A landscape with many valleys, sampled at points; each row gives a point and its height.
From any point a ball rolls to the lowest of the 5 points nearest to it. It stops when none of these is lower. Distance is the straight distance between rows; heights are no part of it.
(44): [105 100 134 139 160 105 102 144 165 147 148 112 150 132  85  60  88 139
 148 157 162  60 129 164 104  75 112 100 102 141 122 165 140 104 135  88
 134 119 156 149 111  84 142 169 101 193 114 168  97  67 159]  h=0.68
(1330): [143  95 138 107 147 124 158 102 128 108 152 111  98  97 112 172 183  88
  97  91  97 129 127 131 111 167 139 158  93 136 151 172 149 166 122 139
 165  32 154 177 108 127 116 100 110 128 148 125 111 104 132]  h=5.17
(1266): [176 134 102 104 120 122 120  93 117 121 186 152 136 208 116 120  12 197
 142 177 132 130 153 133  81  94 127 119 153 224 149 179 120 139  79  55
 125 151  94  90 120  81 175 121 204 103 166 191 184 114 177]  h=4.93
(582): [ 74 165 165 174 138 137  92 151 134  91  76 155 122 119 145 147 209  57
 130  39 133 163 113 140 156 107 120 154 104 133  96  80 118 113 118 162
 122 177 100 144 189 170 109 149 120 108  93 112 150 222  88]  h=2.10
(499): [125 135 124 167  62 150 141 152 135 114 115 130 117 117 160 102 151 110
 113 115 132 112 107  82 158 128 136 112 142  87  98  81 101 118 151 173
 102 136  71  96 154 147  88  82 141 109 122 105 143 206 128]  h=1.85
(1151): [103 110 119 109 144 128  97 102 149 157 163 140 138 133 103  46  78 169
 169 175 156  60 150 174 120  97 103  98 124 156 143 152 124 116 114  78
 127 127 135 141  93  96 127 154 128 163  98 162 131  70 150]  h=0.80
(1134): [143 100 123 112 132 128 151 118 125 105 139 107 117  82 120 178 172  85
  99  98  95 151 127 131 126 176 161 152 100 119 149 159 152 144 143 129
 177  63 137 163 120 143 107 103 106 119 150  93 121 119 129]  h=4.52
(496): [134 145  74  91 108 123 177  83 105 136 112 125 168 116 209 206 152  95
 101 158 100 177 149 118 154 212 183 156 165  95  84 107 172 145 150 140
 122 173 146 104 160 114 169 111 141  81 157  76 161 145 119]  h=5.03
(448): [119  77  91 135 112 148 177  79 116 155 128  98 147 110 149 195 176  68
 102  96  62 145 157 127 162 214 142 190 136 117 136 154 144 120 103 118
 165 110 150 132 172 117 152  86  98  83 106  92 121 179 120]  h=0.39
(285): [125 129 135 121 188 106 148 128 167  95 130  86 125 124 102 136 104 109
 151 122 121  99 128 140 110 119 123 132  99 124 154 165 127 148 142 117
 148  92 165 156  82 146 149 151  73 156 150 145  83  47 140]  h=1.70
(625): [143 142 157 170  98 127 126 196 121 131  81 137  75 128 113  80 137 137
 126 151 135 127  98  63 139 135 142  80 136  99  90 100 111 121 127 176
 111 154  79 101 132 114  73  99 113 142 100 128 122 196 132]  h=2.73
(646): [150 143  91 128 119 143 133 111 110 136 142 143 114 146 152 108  90 174
 156 138 161 111 108 126  96 146  99 131 166 136 129 147 143 122 123 135
  93 114 100 119 126 140 153 113 147 131 150 147 138 120 149]  h=2.21
(918): [126 116 225 154 163  82  87 207 146  99 133 137 119 150 127 129 145 144
 135 124 161 143  97 129 150 109 133 111 104 131 150 128 130 118 177 117
 132 140 156 152 143 131  88 165 103 204 136 143  74 154 116]  h=0.62
(917): [125 142 125 147  93 120 145 155 121 132  97 127 111 119 137 123 145 117
 124 139 143 100 127 101 121 138 145 131 175 102  84 116 124 111 129 168
 103 118  84 106 125 159  85  92 150 135 108 104 119 173 105]  h=1.14
(897): [140 137 112 101  82 142 106 123 119 168 147 139 128 142  97  30  90 186
 170 177 154  98 140 114  94  84 112 103 129 149 161 132 105 135  77 101
  73 134 131 133  98 101 141 144 177 131 114 171 124 114 140]  h=1.84
(685): [124 124 126 120 144 127 179 133 119  90 121 127  97  86  90 177 150 103
 131 107 105 162 128 131 111 147 142 153 102 124 160 113 130 126 145 158
 160 112 172 115 129 156  98 134 107 128 118  95 101 104 101]  h=3.56
(72): [133 143 159 145  98 118 111 188 114 126 126 126 101 141  85  76 118 157
 156 159 147 104 115 119 117  93 126  92 118  90 115 144 122 125 113 143
  73 115 102 130  91 115 108 127 137 170 108 148 108 129 142]  h=1.36
(323): [176 124  78 103 159 107 109  53 156 129 138 133 135 146 118  99  67 162
 144 154 116 101  92 145  94 113 116 159 126 147 166 173 124 182 148 117
 135  92 122 149  99 123 181 175  98 127 160 148 103  83 143]  h=4.22
(668): [160 148  85 132 114 145 140  97 110 138 144 140 114 134 155 126 107 174
 134 140 134 123 125 118 110 153 131 129 156 124 128 131 139 122 143 142
  94 113 102 126 106 162 132 123 153 142 157 120 149 115  98]  h=2.78
(529): [123 154  95 150  60 135 166 118 108 154 103 130 169  98 194 143 157 115
 103 114 130 152 157 102 179 143 137 133 152 101  70  70 114 126 160 170
 116 179 112  99 169 158 119  83 156  98 132  92 181 174  81]  h=4.03
(1068): [143 122  99 118 134 138 103 100 171 162 195 139 135 153 105  41  47 208
 161 178 163  89 149 157 100  94 104 139 111 199 166 157 102 119 109  56
 125 127 141 126 105  73 177 130 174 126 124 186 150  79 160]  h=2.15
(769): [ 77 121 129 152 136 135 156 138 128 133 115 133 166  91 137 198 188  58
 116  70  95 174 140 131 182 126 127 162 129 121 123  80 113 128 107 169
 145 165 127 136 180 156 121 129 120  97  85  99 169 162  87]  h=1.90
(24): [144 144 115 108  85 132 106 190 118 119  81 108 109 121 107  68 100 166
 132 181 149 152 124  77  98  83 109  67 149 106 108 106  93 170  84 131
 103 109  76  56 104 125 100 136 151  95 139 149 126 159 158]  h=4.55
(376): [149 150 122 115  78 126 127 139  98 140 122 132 104 152 141  52  97 189
 130 141 130 134 121  97  92 123 117 103 154 127 117 135 114 129  70 134
 117 147  88 122  89 148 133 117 178 133 146 148 149 126 161]  h=3.27
(664): [ 79 102 162 172 189 147 116 138 115 114 137 127 135  81 126 189 202  91
  82  93  94 177 133 161 160 161 141 147  86 128 144 119 162 135 102 145
 198  97 150 144 143 138 110 115  88 105  84 108 158 168 128]  h=5.38
(318): [149 138  95 144  79 159 157 136 117 138  98 136 132 115 181 144 124 106
 117 128 131 133 139 101 169 144 160 124 164 107  74  68 114 114 135 198
  96 148  92 109 156 140 124  98 169  98 132  98 169 184 115]  h=3.24
(1103): [141 113 108 104 109 142  99 105 156 153 168 160 129 160 109  42  64 203
 150 144 139  77 136 163  89  73 118 104 139 156 158 139 120 111  94  85
 119 135 117 129 116  89 138 130 165 156 126 176 143 102 155]  h=1.29
(228): [143 152  77 126 133 110 137  56 116 142 138 138 116 156 137 117  64 185
 138 147 114  95 137 151  89 146  96 146 145 135 144 153 126 152 126 114
 121 113 119 110 106 126 159 138 121 132 152 146 150  79 131]  h=3.43
(137): [171 140 113 140  53 146 113 194 122 131  93 120 106 118 111  71 132 166
 135 149 126 148 105  61 117 125 128  83 175 108 111 108  93 155 105 122
 108 122  76  97 113 132  88 109 165 120 125 117 127 188 138]  h=3.69
(724): [125 113 205 142 184 121  77 184 123 116 141  86 133 142 113 115 144 135
 130 130 151 117  99 120 135 111 132  99  93 128 147 143 146 106 160 113
 147 150 171 184 121 116 110 162  89 191 141 174  57  94 114]  h=2.58
(841): [128 102 183 135 170 112  87 173 124 131 134 126 144 150 112 104 125 169
 140 147 170  81 122 137 134  81 112  82  83 120 131 133 150  98 133 118
  99 146 155 159 135 108 124 166 109 195 126 150  93 107 145]  h=1.42
(84): [152 142  58  99 132 132 111  89 103 162 149 146 128 164 145 147  78 180
 145 158 139 127 120 120  98 146  99 108 170 133 116 151 150 147 143 132
 119 125  98 106  99 130 170 140 152 126 179 138 167  98 137]  h=4.36
(1130): [100 164 144 158 112 146 137 163 137 108 106 132 106 121 149 173 135 114
 131 116 125 139 135 115 125 139 137 139 132 123 118 113 134  98 174 151
 120 118 121 142 124 181 110 125 121 139 113  92 105 149  76]  h=4.38
(578): [134 132  87  92 104 140 163  73 110 119 139 102 144 119 195 198 120  98
 103 133  95 140 151 122 149 202 150 150 141 141 104 144 150 147 140 123
 110 138 141 121 142 117 180 120 138  85 140  57 138 140 116]  h=5.87
(714): [138 147 105 119 106 115 128 119 135 117 139 125 129 127 144 146 131 161
 133 139 135  98 119 132 111 155 135 117 155 109 121 125 117 113 167 150
 106  87 122  92 107 170 150 106 128 124 139 116 121 102 107]  h=2.53
(522): [162 134 116  95 143 103 150  74 135 104 130  93 102 113 112 162 135 111
 102  87 107 122 126 107 105 169 144 173 114 117 156 165 146 167 142 126
 149  54 157 174  85 137 131 135 107 130 141 111 105  79 115]  h=6.05
(816): [158 146  90 121  69 137 130 132 109 137 111 143 126 131 160 118 122 180
 137 144 140 114 131 109 133 167 126 104 161 105 112 118 128 113 114 149
  96 126  95 107 103 175 115  98 187 136 134 131 146 144 116]  h=1.71
(1047): [171 132  61 113 122 116 156  55 123 136 124 137 126 140 127 128  90 169
 129 137 133 115 119 124 105 161 126 141 139 111 134 130 129 155 136 120
 116 107  87 112  93 153 158 123 128 122 169 135 140  78 122]  h=0.17
(755): [119 105 122 121 104 136 174  71 117 131 147 102 172  75 137 185 179  72
  82  78  63 142 150 151 148 198 164 182 149 116 165 167 153 104 122 134
 149  70 165 160 177 100 137  89 119 103 115  98 140 173 140]  h=0.75
(463): [112  97 162 142 192 116  87 180 128 130 137 123 134 137 103  68 130 166
 159 186 184 101 133 136 145  43 103  60  75 125 156 157 125  93 142  68
 109 157 147 172  96  80 111 165 108 191  99 170 108  90 172]  h=1.04
(650): [156 155  50 100 126 141 133  87  90 113 125 183 110 152 174 135 105 170
 136 152 133 119 126 129 112 182 135 119 159 149 100 142 153 152 137 144
  87 152  86  83  99 134 163  95 163 103 167 133 198 125 110]  h=6.06
(741): [ 98 138 124 131 126 144 163 139 119 138 124 147 121  86 134 205 174  73
 126  88 115 151 162 122 136 131 152 158 136 127 125 100 125 107 124 147
 154 125 154 138 162 170  97 142 142 105 106  87 136 133  82]  h=2.55
(1050): [ 73 127 148 148 201 162 121 150  98 135 124 142 120  96 118 192 205  66
  95  68  87 184 133 176 156 149  96 140 108 143 137  72 144  97  93 133
 174 155 142 147 171 146  96 117  82  92  80  83 181 160  89]  h=4.96
(992): [167 108 114 103 170  97 119  80 148 117 127  96 119  98  75  99 128 115
 150 126 112 111 109 148 106 102  90 151 113 128 153 164 116 168 144 106
 178  94 170 177  73 121 154 153  72 155 153 162  95  41 184]  h=2.76
(600): [152 128  45  99 133 139 162  67 111 128 116 138 133 144 179 170 102 152
 139 173 120 140 134 110 125 180 127 134 136 126  94 148 140 134 148 121
 115 116 110 105 119 158 163 125 144 123 164 103 145  98  98]  h=5.33
(1309): [127 152 105 109  96 140 179 107  96 152 134  95 173 134 182 205 148  98
 111 142  91 185 155 126 176 220 156 181 160  99  78 134 153 142  97 123
 131 173 151  91 179  85 186 117 154  64 126  62 130 167 107]  h=5.39
(1036): [133 146  70  85  93 177 187 103 103 146 122 129 177 124 204 189 142 106
 107 157 121 164 168 109 183 196 152 151 187 116  75 105 143 127 142 150
 105 181 116 102 161 131 170 103 159  71 165  79 174 132 115]  h=3.89
(1352): [136 133  82 127 138 113 113  95 139 135 153 148 109 147 113 114  74 175
 155 143 146  68 126 163 101 107  93 126 136 127 132 158 131 110 122 127
 117 107 155 115  97 127 165 149 125 157 132 164 114  65 149]  h=1.78
(898): [ 95 100 154 123 172 129  68 147 140 121 155 121 157 147 121  88 142 131
 165 164 159  75 123 154 129  65 119  70  90 122 136 150 148  99 152  77
 134 166 137 165 116  91 118 188 114 206 114 155  81  93 160]  h=0.58
(526): [122 139 145 103 121 126 113 127 142 163 163 142 120 156  93  55  83 179
 165 164 176  59 132 142 108 104 127 111 129 121 149 137 135 104 114 106
 110 116 133 114  96  72 149 138 132 178 113 151 122  78 171]  h=0.97
(1145): [ 76 165 154 167 126 168 149 146 118 134  89 126 140  99 145 167 180  42
 113  63 111 163 121 138 201 115  95 161 141 112  99  75 113 114 108 153
 143 197 117 127 203 144 138 113  86  81 107  93 158 192  86]  h=0.61
(1246): [119 135 186 141 141  96 114 164 131 152 142 123 115 143 106 100 121 145
 147 144 175  89 120 126 102  97 134  95 100 110 138 144 139  91 132 151
 104 144 137 137  94 106 112 139 118 178 125 158  86 117 122]  h=1.46
(719): [147  92 161 152 188 134 123 149 128  95 124 100 121 122 107 180 142 103
 116  99 137 140 114 157 108 147 140 132 106 139 121 126 145 127 134 123
 177  78 146 142 109 141 118 133 109 134 131 133 103  94 150]  h=3.45
(1345): [108 143 212 145 165 116  90 186 120 112 103 131 111 155 136 156 166 116
 110  96 152 148 100 137 134 104 116 124 100 150 116 114 135 120 149 162
 131 147 142 155 169 139  79 162 108 145 113 119  91 168  97]  h=4.74
(893): [141 144 121  88  69 118  96 126 134 154 125 151 123 147 110  64  86 196
 141 149 166 139 122 123  75 100 106 118 150 131 133 144 110 126  84 102
 103 118  91 136  94  93 154 133 173 126 127 161 131 141 156]  h=2.30
(244): [138 157 159 116 100 125 102 137 114 147 103 121 149 113  88  39  93 160
 128 202 160 141 134  94 116  15 122  65 129 110 139 127  75 132  83  90
  81 133  95 100  91  85 115 153 140 118 111 152 125 111 170]  h=0.67
(1043): [140 148 128 157  73 135 154 161 108 140  91 123 122  98 155 103 160 109
 113 131 114 125 115 104 157 148 161 104 152 111  65  73 125 132 153 179
 120 164  67  77 172 119  97  77 178  90 118  90 161 195 116]  h=3.03
(407): [122 109  66 107 113 116 181  85 121 120 138 115 154 104 153 209 160  86
 124 123  98 155 136 108 120 193 160 147 123 121 113 136 142 163 116 144
 144 137 155 129 150 148 137 123 143  97 149  78 121 143  96]  h=4.97
(433): [116 133 192 173 130 126 113 173 118  98  90 129  82 150 148 113 142  96
 100 126 121 108 106 108 140 127 145 110 133 107  94  98 107 126 159 173
  94 144  99 129 154 146  74 120  91 150 115 114 113 176  95]  h=3.19
(688): [123 107 118  96 100 132 116 131 152 152 157 146 143 156  76  19  90 198
 156 182 159 108 159 115 111  55 122  83 123 160 154 135  87 135  63  83
 103 125 123 115 103  88 123 166 168 134 104 188 112 102 161]  h=1.87
(590): [173 105  89  86 136 125 121  48 146 119 136 126 133 142 127 138  78 127
 140 122 101 124  99 126  91 155 122 171 128 138 163 188 136 183 145 119
 150  97 135 122 101 116 172 164 110 124 154 134 111  89 117]  h=5.79
(270): [150 101 117 121  89 130 113  83 155 127 180 146 145 173 101  69  43 188
 146 180 148 122 139 133  96  97 130 123 152 220 160 149 103 153 109  64
 137 142 122  91 134  93 178 110 195  97 141 195 166  93 166]  h=4.17
(404): [120 147 136 113  90 136 109 137 114 158 152 131 107 140  95  42  94 205
 152 150 155 105 121 121 102  93 122 105 129 131 134 144 106 141  90 123
  99 122 116 124  89 103 139 128 154 145 125 145 123 110 141]  h=1.37
(867): [143 141 153 114 115 114 112 143 128 130 153 113 127 164 112  66  93 165
 163 162 159  81 142 153 112 118 105 106 126 112 149 155 142 105 137 125
  90 108 129 134  99 110 144 132 137 156 124 141 107  92 136]  h=1.16
(723): [125 134 123 134 105 124 123 125 123 136 139 143  98 144 106 104  84 181
 146 139 160  89 131 132  92 136 118 110 136  98 133 119 137 100 117 138
  96 120 118 130  87 124 125 125 147 165 137 138 129  93 161]  h=1.13
(431): [135 145 106 139  96 148 170 118 137 147  97 166 149 114 186 182 147 111
 112 101 119 139 135  98 165 166 147 119 158 121  75  81 126 111 145 157
 125 151  98 112 162 192 132 107 154 114 126  89 161 149  93]  h=2.93
(920): [179 108  96 106 143  83  93  61 150 146 137 111 111 131  83  82  61 130
 165 130 100 109 117 138 103 112 117 171 117 135 178 155 134 186 153  78
 162 103 146 152  87  99 178 161  84 150 153 154  92  63 171]  h=4.25
(230): [129 127 187 151 162 138 142 165 128  91 126 125 103 131 129 159 143 106
 118 124 134 126 126 112 134 117 126 138 104 125 107 113 151  95 149 161
 123 126 151 141 138 158  90 140 118 147 142 108  94 115  98]  h=4.07
(1062): [120 119 177 146 160 138 130 169 137 118 109  91 125 131  98 163 122 142
 132 120 151 104  99 151  99 114 132 127 117 127 135 136 139 124 164 120
 141 113 167 165 110 151  92 137  85 171 152 140  56 102 124]  h=1.74
(32): [115 139 222 150 133  94  93 194 146 101 106 123 101 166 122 126 136 109
 112 143 147 102  84 120 143 112 134 100 109 135 121 129 137 109 157 165
  97 147 116 122 138 119  88 128 101 158 123 117 105 155 101]  h=4.34
(1162): [115 115 200 164 182 158 103 190 132  77 126 133 107 118 127 192 175  93
  99  82 133 162  95 128 130 118 130 135 101 152 129  95 143 122 147 148
 157 143 155 142 149 170  89 144 106 155 123 125 117 171  94]  h=3.82
(605): [147 129 109 113 164 131 124  77 166 138 130 122 126 146 102  94  83 143
 153 137 120  82 118 155  93 106  92 136 128 126 165 151 135 134 136 107
 157  93 168 133  97 113 180 155 110 151 153 161  97  30 141]  h=1.69
(1157): [173 112 114  81 149 100 110  79 164 123 143  97 111 119  89 123 106 123
 127  88  77 122  99 137 110 173 132 174  95 131 164 172 161 173 123 128
 149  82 155 181  97 129 157 153  95 130 144 120 115  74 156]  h=6.84
(968): [133 129 109 143  83 141 154 123 119 134 120 150 126 137 150 149 149 127
 128 112 134 127 138 101 150 165 129 130 154 114  98 104 120 106 150 167
  86 147 107 103 111 145  98  99 170 132 144  93 153 128  99]  h=1.91
(537): [ 98 169 157 184 116 135 129 173 131 113 102 137 117 126 146 126 169  60
  98  99 136 132 116 117 143 114 137 143 119 109  83  86  98 105 167 162
 113 170  99 107 175 145 105 104 113 107 110 110 149 186  72]  h=2.64
(865): [117 118 114 107 132 131 157 113 138 126 150 115 133  93 127 207 158  69
  97 107  75 144 135 133 145 181 139 150 128 108 138 128 124 134 116 126
 167  88 158 140 143 140 101  88 109  93  96  84 127 140 122]  h=3.65
(1153): [ 84 104 100 132 138 144 178 120 137 143 125  98 133  90 114 195 195  69
 102  76  79 173 134 153 167 170 152 168 119 101 145 135 135 125 101 142
 166 134 161 131 172 138 108  98  97  80 101  82 148 172 108]  h=2.97
(341): [113 149 138 121 112 124 116 132 144 149  74 136 167 115  97  15  96 163
 127 198 150 174 146  88  76  11 121  53 155 152 156 134  65 119  93  71
  99 116  81  78  99  95 137 166 142 104 127 168 103 137 185]  h=3.39
(656): [134  92 173 146 167 141 137 167 130  92 153 110 111 128 110 206 175  88
 119  96 112 143 121 159 136 132 123 145  94 143 141 112 139 125 137 141
 186 100 160 146 134 137  74 126 112 146 130 148 109 130 123]  h=4.29
(1037): [105 124 106 115 109 128 175 107 112 142 129 126 160 105 167 198 167  91
 117 106 116 156 151 102 164 176 165 167 163  96  99 110 106 119 137 128
 134 156 136 123 164 160 115 115 132  99 122  77 132 148  89]  h=3.42
(866): [119  94 142 134 138 125 138 119 119 132 164 109 120  67 111 177 190  77
  71  91  54 143 139 155 149 200 145 157 103 118 147 162 167 168 146 137
 186  40 153 170 140 146 104 101 103  92 106  99 143 140 164]  h=4.60
(504): [117 110 212 136 164 135  95 202 128 104 143 108 113 156 113 155 165 132
 138  98 160 150 110 148 109  98 122 138 111 158 152 111 154 127 153 156
 156 138 167 150 154 149  75 151 128 164 140 150  68 136 110]  h=5.78
(1264): [107 100 166 150 186  88  81 168 160 120 142 114 156 169 116  84 145 152
 149 165 157  95  99 138 154  78 112  74  92 117 130 147 125 128 149  83
 111 159 189 161 111  98 121 170 110 192 117 152  67 121 149]  h=1.79
(626): [152 140 126  83  78 110 107 139 104 156 112 127 133 146 102  40  94 176
 127 176 150 154 141  90  70  81 110  93 166 131 137 124  85 148  72 105
  87 136  84  91  88 117 119 167 167 117 142 160 104 143 155]  h=3.53
(1021): [156 106  83  82 130 108 134  80 138 116 122 103  93 113 143 177 140 121
 106 116 107 149 110 116 111 183 135 155 120 111 158 148 141 160 124 128
 121  99 155 137 110 154 160 144 133 117 148  92 108  84 121]  h=5.58
(778): [136 152 111 147  92 131 157 130 124 125 102 129 136 118 153 148 142 135
 126 130 120 130 150 101 151 164 124 134 160 110  97 108 128 106 148 157
 116 133 113 106 133 168 143 113 146 122 159  88 147 139  95]  h=2.49
(894): [118 103 115 105 120 132 161  90 146 115 141 108 134  79 127 186 170  81
 112  82  77 131 131 123 148 193 167 168 134 140 167 153 125 148 141 113
 146  68 163 162 106 122 120 102 134  93 120  81 119 135 137]  h=0.57
(998): [128 108 112  91  96 121  90 120 137 157 134 151 160 160  98  39  71 199
 150 182 154 167 177 108  89  63 139 123 154 196 161 127  86 141  68  71
  94 142 107 122 112  84 158 155 196 120 128 182 127 110 156]  h=2.82
(162): [121 115  89 102 128 125 154 101 145 112 119 129 124 127 136 184 130 123
 127 132 108 131 123 123 128 178 134 134 155 112 112 117 107 113 140 147
 129  98 142 121 114 165 135 131 132 128 139  90 119 111  97]  h=3.66
(627): [110 161  97 136  75 156 175 126 103 140 103 135 175 100 178 162 151  77
 102 106 132 178 160 113 224 142 130 158 187  95  80  70 111 107 148 164
 114 181 145 114 180 146 145 101 157  93 115  89 158 186 100]  h=4.64
(885): [121 154 109 139 144 122 126 124 161 133 138 123 109 144 114 103 113 152
 164 149 160  68 142 157  89 138 104 135 106 102 145 144 121 123 136 133
 108 105 142 127 105 120 143 142  82 162 144 157 105  64 124]  h=1.40
(60): [123 125 178 126 149 111 100 176 126 143 126 111 122 149 119  49  92 169
 154 168 158  97 107 112 148  56 128  63  84 109 145 140 110 104 123 107
 106 149 111 144 114  76  86 141 101 168 115 173 101 110 192]  h=2.77
(671): [139 118 143 158 163 140 122 147 145 125 136 107 144 132  89 116 134 118
 148 114 160  85 112 149 107  94 101 108 102 132 141 145 140 127 129 127
 159 117 193 166  97 107 129 161 101 175 138 168  82  67 150]  h=0.88
(1078): [138 135 169 141 120 116 106 154 117 141 120 102 119 125 116  35  77 152
 144 172 174 144 145 100 135  54 131  62 110 109 145 121 103 108 102 105
  93 142 121 112  87  77  90 118 110 151 103 172 118 128 170]  h=2.75
(611): [ 89 130 150 138 157 164 154 160 119 121 102 128 101  90 116 170 166  73
 102  64 123 147 130 124 161 115 134 139 107 140 121 105 128 114 135 159
 152 150 139 142 159 187 108 138 122 129 111  97 125 146  70]  h=2.60
(1159): [125 112 166 138 113 143 148  89  99 137 163 119 164  96 152 191 191  72
 109  89  40 116 173 188 195 210 126 194 123 134 176 135 192 115 138 123
 187  57 122 142 162 144 167  70  90 127  80 103 147 206 162]  h=3.28
(673): [138 146  66 116  99 147 163 114  95 128 126 142 149 130 189 154 135 149
 116 127 117 143 124  91 159 179 141 106 171 116  83 100 144 108 137 142
  98 155 103 108 138 163 143  93 168 114 141  77 184 156 117]  h=1.05
(1199): [146 146 143 138 109 116 104 163 125 129 116 134 102 126 108  98 110 171
 142 120 148  95 132 120  91  99 130 110 136 107 126 146 129  96 144 142
  97 131 124 123  95 119 101  98 129 176 121 119 112 119 119]  h=1.03
(909): [127 150 126 127 127 119 135 100 146 108 129 109 102 149 121 134 106 163
 135 138 141 102 119 140 112 138 127 144 141  98 126 148 121 128 153 152
 133  87 145 128  92 153 147 143 114 156 133 145 101  72 127]  h=1.88
(1325): [135 117  95 129 156 108 111  88 189 126 151 104 146 121  95  87  80 127
 158 161 120  66 126 147 123  66 106 137 117 148 159 173 115 149 147  75
 179 126 167 149  91  95 171 161  75 166 143 179  93  44 165]  h=1.96
(763): [ 91 145 187 164 154 138 123 178 139  87  97 135 104 129 134 152 169  71
 105  73 131 159 119 161 137 116 124 155 110 151 102  91 126 121 143 148
 147 159 121 118 196 161  90 151 127 110 110 110 146 181  85]  h=2.71
(648): [167 138  73  89 147  95 125  58 115 128 125 143 107 121 145 157 100 137
 117 138 123 115  95 128  97 170 137 158 121 118 128 173 137 176 154 105
 111 107 114 132 102 138 167 172 122 122 147 131 138  84 117]  h=5.02
(310): [135 151 178 160 106 120 114 182 134 156  93 119  70 139 100  79 121 135
 125 157 150 112  99  89 129 102 142  78 116  97 106 123  93 109 128 131
  77 136 111 116 121  97 104 107 120 132 124 149 115 172 140]  h=2.70
(260): [ 91 118 104 125  97 146 188 123 110 158 132 120 166  89 134 205 167  72
 115  89  79 177 148 109 186 173 147 178 160 102 104  95 101 130 105 165
 132 146 152 127 189 146 148 108 126  79 113  77 150 164  90]  h=3.22
(344): [140 115 122  89  83 119 114 105 131 126 152 139 163 170 104  81  49 183
 121 171 146 141 155 136  84  81 150 116 152 214 153 134 118 138  63  53
 105 152  90 109 129  81 172 140 187 101 137 204 155 130 162]  h=0.20
(317): [121 104 143 128 178 149 139 152 130  91 133 123 120  98 125 206 155  81
 110 102 120 151 126 164 150 124 134 134 100 142 139  87 136 131 126 143
 171 112 146 140 146 175  83 106 134 124 110 120 112 143 106]  h=3.35
(1067): [109 158 144 177  72 126 134 152 137 125  84 138 124 115 155 110 155  68
  92 114 120 128 116 102 158 128 143 137 149  95  55  62 112 124 137 192
 128 164  90 101 186 133  97  96 136  80 103 105 160 198 110]  h=2.56
(1250): [103  82 105 118 112 129 161  99 129 142 137 110 173  97 162 204 196  81
  97  87  59 156 128 129 147 213 124 189 148  80 138 135 153 126 108 134
 152 114 157 138 187 128 153 113 122  84 132  84 133 172 142]  h=3.47
(1310): [ 91 130 180 173 184 142  80 161 110  90 115 162 110  95 153 159 213  76
 104   7 107 179 106 158 150 117  97 121  93 167 134  82 141 113 115 135
 166 144 155 158 184 165  93 138 109 121 111 118 155 193  91]  h=4.16
(307): [105 173 100 166  77 137 161 140 109 119  86 144 158 116 198 113 169  93
  96  90 105 145 140 116 181 116 146 147 161  89  70  78 115 123 142 191
 104 182  90 100 180 137 126  91 152  93 127  86 161 219  88]  h=3.64
(1234): [160 142  56  96 131 147 123 105  92 119 133 166 117 172 180 178  97 121
 135 170 107 147 125 140 134 186 122 134 163 175 102 151 165 165 130 140
 103 138  52  84 129 142 185 116 150  77 179 122 188  89 145]  h=7.62
(210): [ 97 120 177 143 172 128 116 156 147  73 122 142 131 146 130 169 171 104
 117  88 157 138 105 142 129 106 139 142 106 151 132  96 146 118 155 169
 131 139 148 142 159 157  80 135 126 122 121 106 106 165  95]  h=3.46
(1301): [136  97 172 153 181 143 100 173 130  85 127 118 123 140 107 187 165 121
 110  88 152 138 130 154 136 113 130 136  87 141 133 106 158 133 151 133
 182 125 171 162 127 166  92 133  90 167 120 145  89 117 113]  h=4.62
(1329): [110  81 157 125 180 134 133 150 137  91 139 126 120 113 118 207 167  86
 112 103 102 162 133 138 114 130 130 118  88 135 157 143 156 151 140 140
 205  82 144 158 111 119  93 118 106 127 113 107 111 136 132]  h=4.78
(1101): [ 65 148 189 157 165 142  90 147 107 114  93 135 118 121 145 151 194  29
 126  23 131 195 106 143 157 120  90 134  90 148 107  92 137  92  98 137
 120 193 147 132 182 150 111 134 104  76  97 112 159 230  75]  h=2.65
(389): [120  93 176 136 173 117  86 165 161 139 156 126 149 147 106  99 148 153
 157 156 166  92 114 174 110  63 118  94  86 126 120 156 153  94 148  94
 147 132 162 152 108 125 131 173 106 190 124 167  77  63 154]  h=0.51
(1070): [ 79 106 137 133 191 138 116 140  85 137 119 150 127  95 128 202 211  75
  88  63  72 184 127 178 170 167 104 157 106  95 160 118 141 104 107 150
 195 120 143 122 170 108 127 100  80  86  79  80 181 181 123]  h=5.14
(248): [174 118  94 123 142 115 109  69 128 150 159 151 124 164 130  94  33 190
 145 161 133  97 126 136 101 141 110 140 142 163 159 146 126 159 151  88
 129 112 118  96 107  86 175 137 130 131 162 173 142  77 142]  h=4.73
(321): [142 142  82 109 122 135 120  96  96 131 174 184 122 193 118 112  50 189
 135 152 103 135 135 153  69 133 112 133 140 180 157 164 134 141 101 105
 121 138  62  98  94 106 169 127 133 119 165 181 189  93 163]  h=6.15
(620): [133 146  87 102 112 124 165 107 110 156 134 120 162 116 164 188 162 101
 105 126 122 168 165  88 171 184 138 174 160  72  84  97 125 135 141 146
 132 185 155 111 178 135 152 105 140  68 136  90 152 156  96]  h=4.45
(592): [139 159 140 138  91 116 134 173 135 144 116 141 100 140 130  99 118 150
 144 139 147 112 121 110 115 131 134 111 153  88 110 133 133 122 143 153
  97 134  89 113 106 143  93 114 145 159 123 121 133 129 131]  h=0.21
(699): [104 119 146 125 152 111  95 156 123 125 103 119 154 114  83   5  88 148
 150 204 177 138 136  91 120  21 128  49  69 155 135 130  91 126  93  66
  97 141 107 126 106  69  84 148 137 142 105 175 150  99 174]  h=2.63
(93): [104 108 149 108 117 107 102 145 139 144 129 131 126 157  84  14  98 156
 169 177 168 140 146 111 102  40 127  68  98 117 161 134  89 111  81  70
  97 146 124 122  90  69  97 142 140 132  89 173 123 108 177]  h=2.19
(1276): [ 80 169 165 160 137 127 134 149 126 125  84 135 106 103 168 129 187  56
 112  68 111 141 109 126 158 129 130 141 117 115  48  85 103 111 158 166
 119 182  88 119 213 160 122 132 111  91 105  92 149 220  93]  h=2.13
(916): [182 122 102 137 119 126 124  59 146 151 172 156 156 158 125  89  22 182
 155 176 158 102 169 147 133 101 136 114 138 216 185 162 119 142 108  53
 136 121 120  99 128  85 184 103 155  86 159 199 169  93 188]  h=4.85
(77): [170  97  96 115 153  79 122  72 179 139 149 134 150 110  81  96  70 130
 169 147 107  73 144 153 113  96 114 167 104 178 180 176 134 184 144  70
 182  91 171 180  92  95 162 153  89 159 150 170  98  53 162]  h=2.95

Where does a ball stop that starts at each point below?
(307) => (592)
(376) => (389)
(407) => (1145)
(893) => (389)
(1329) => (1145)
(688) => (389)
(656) => (1145)
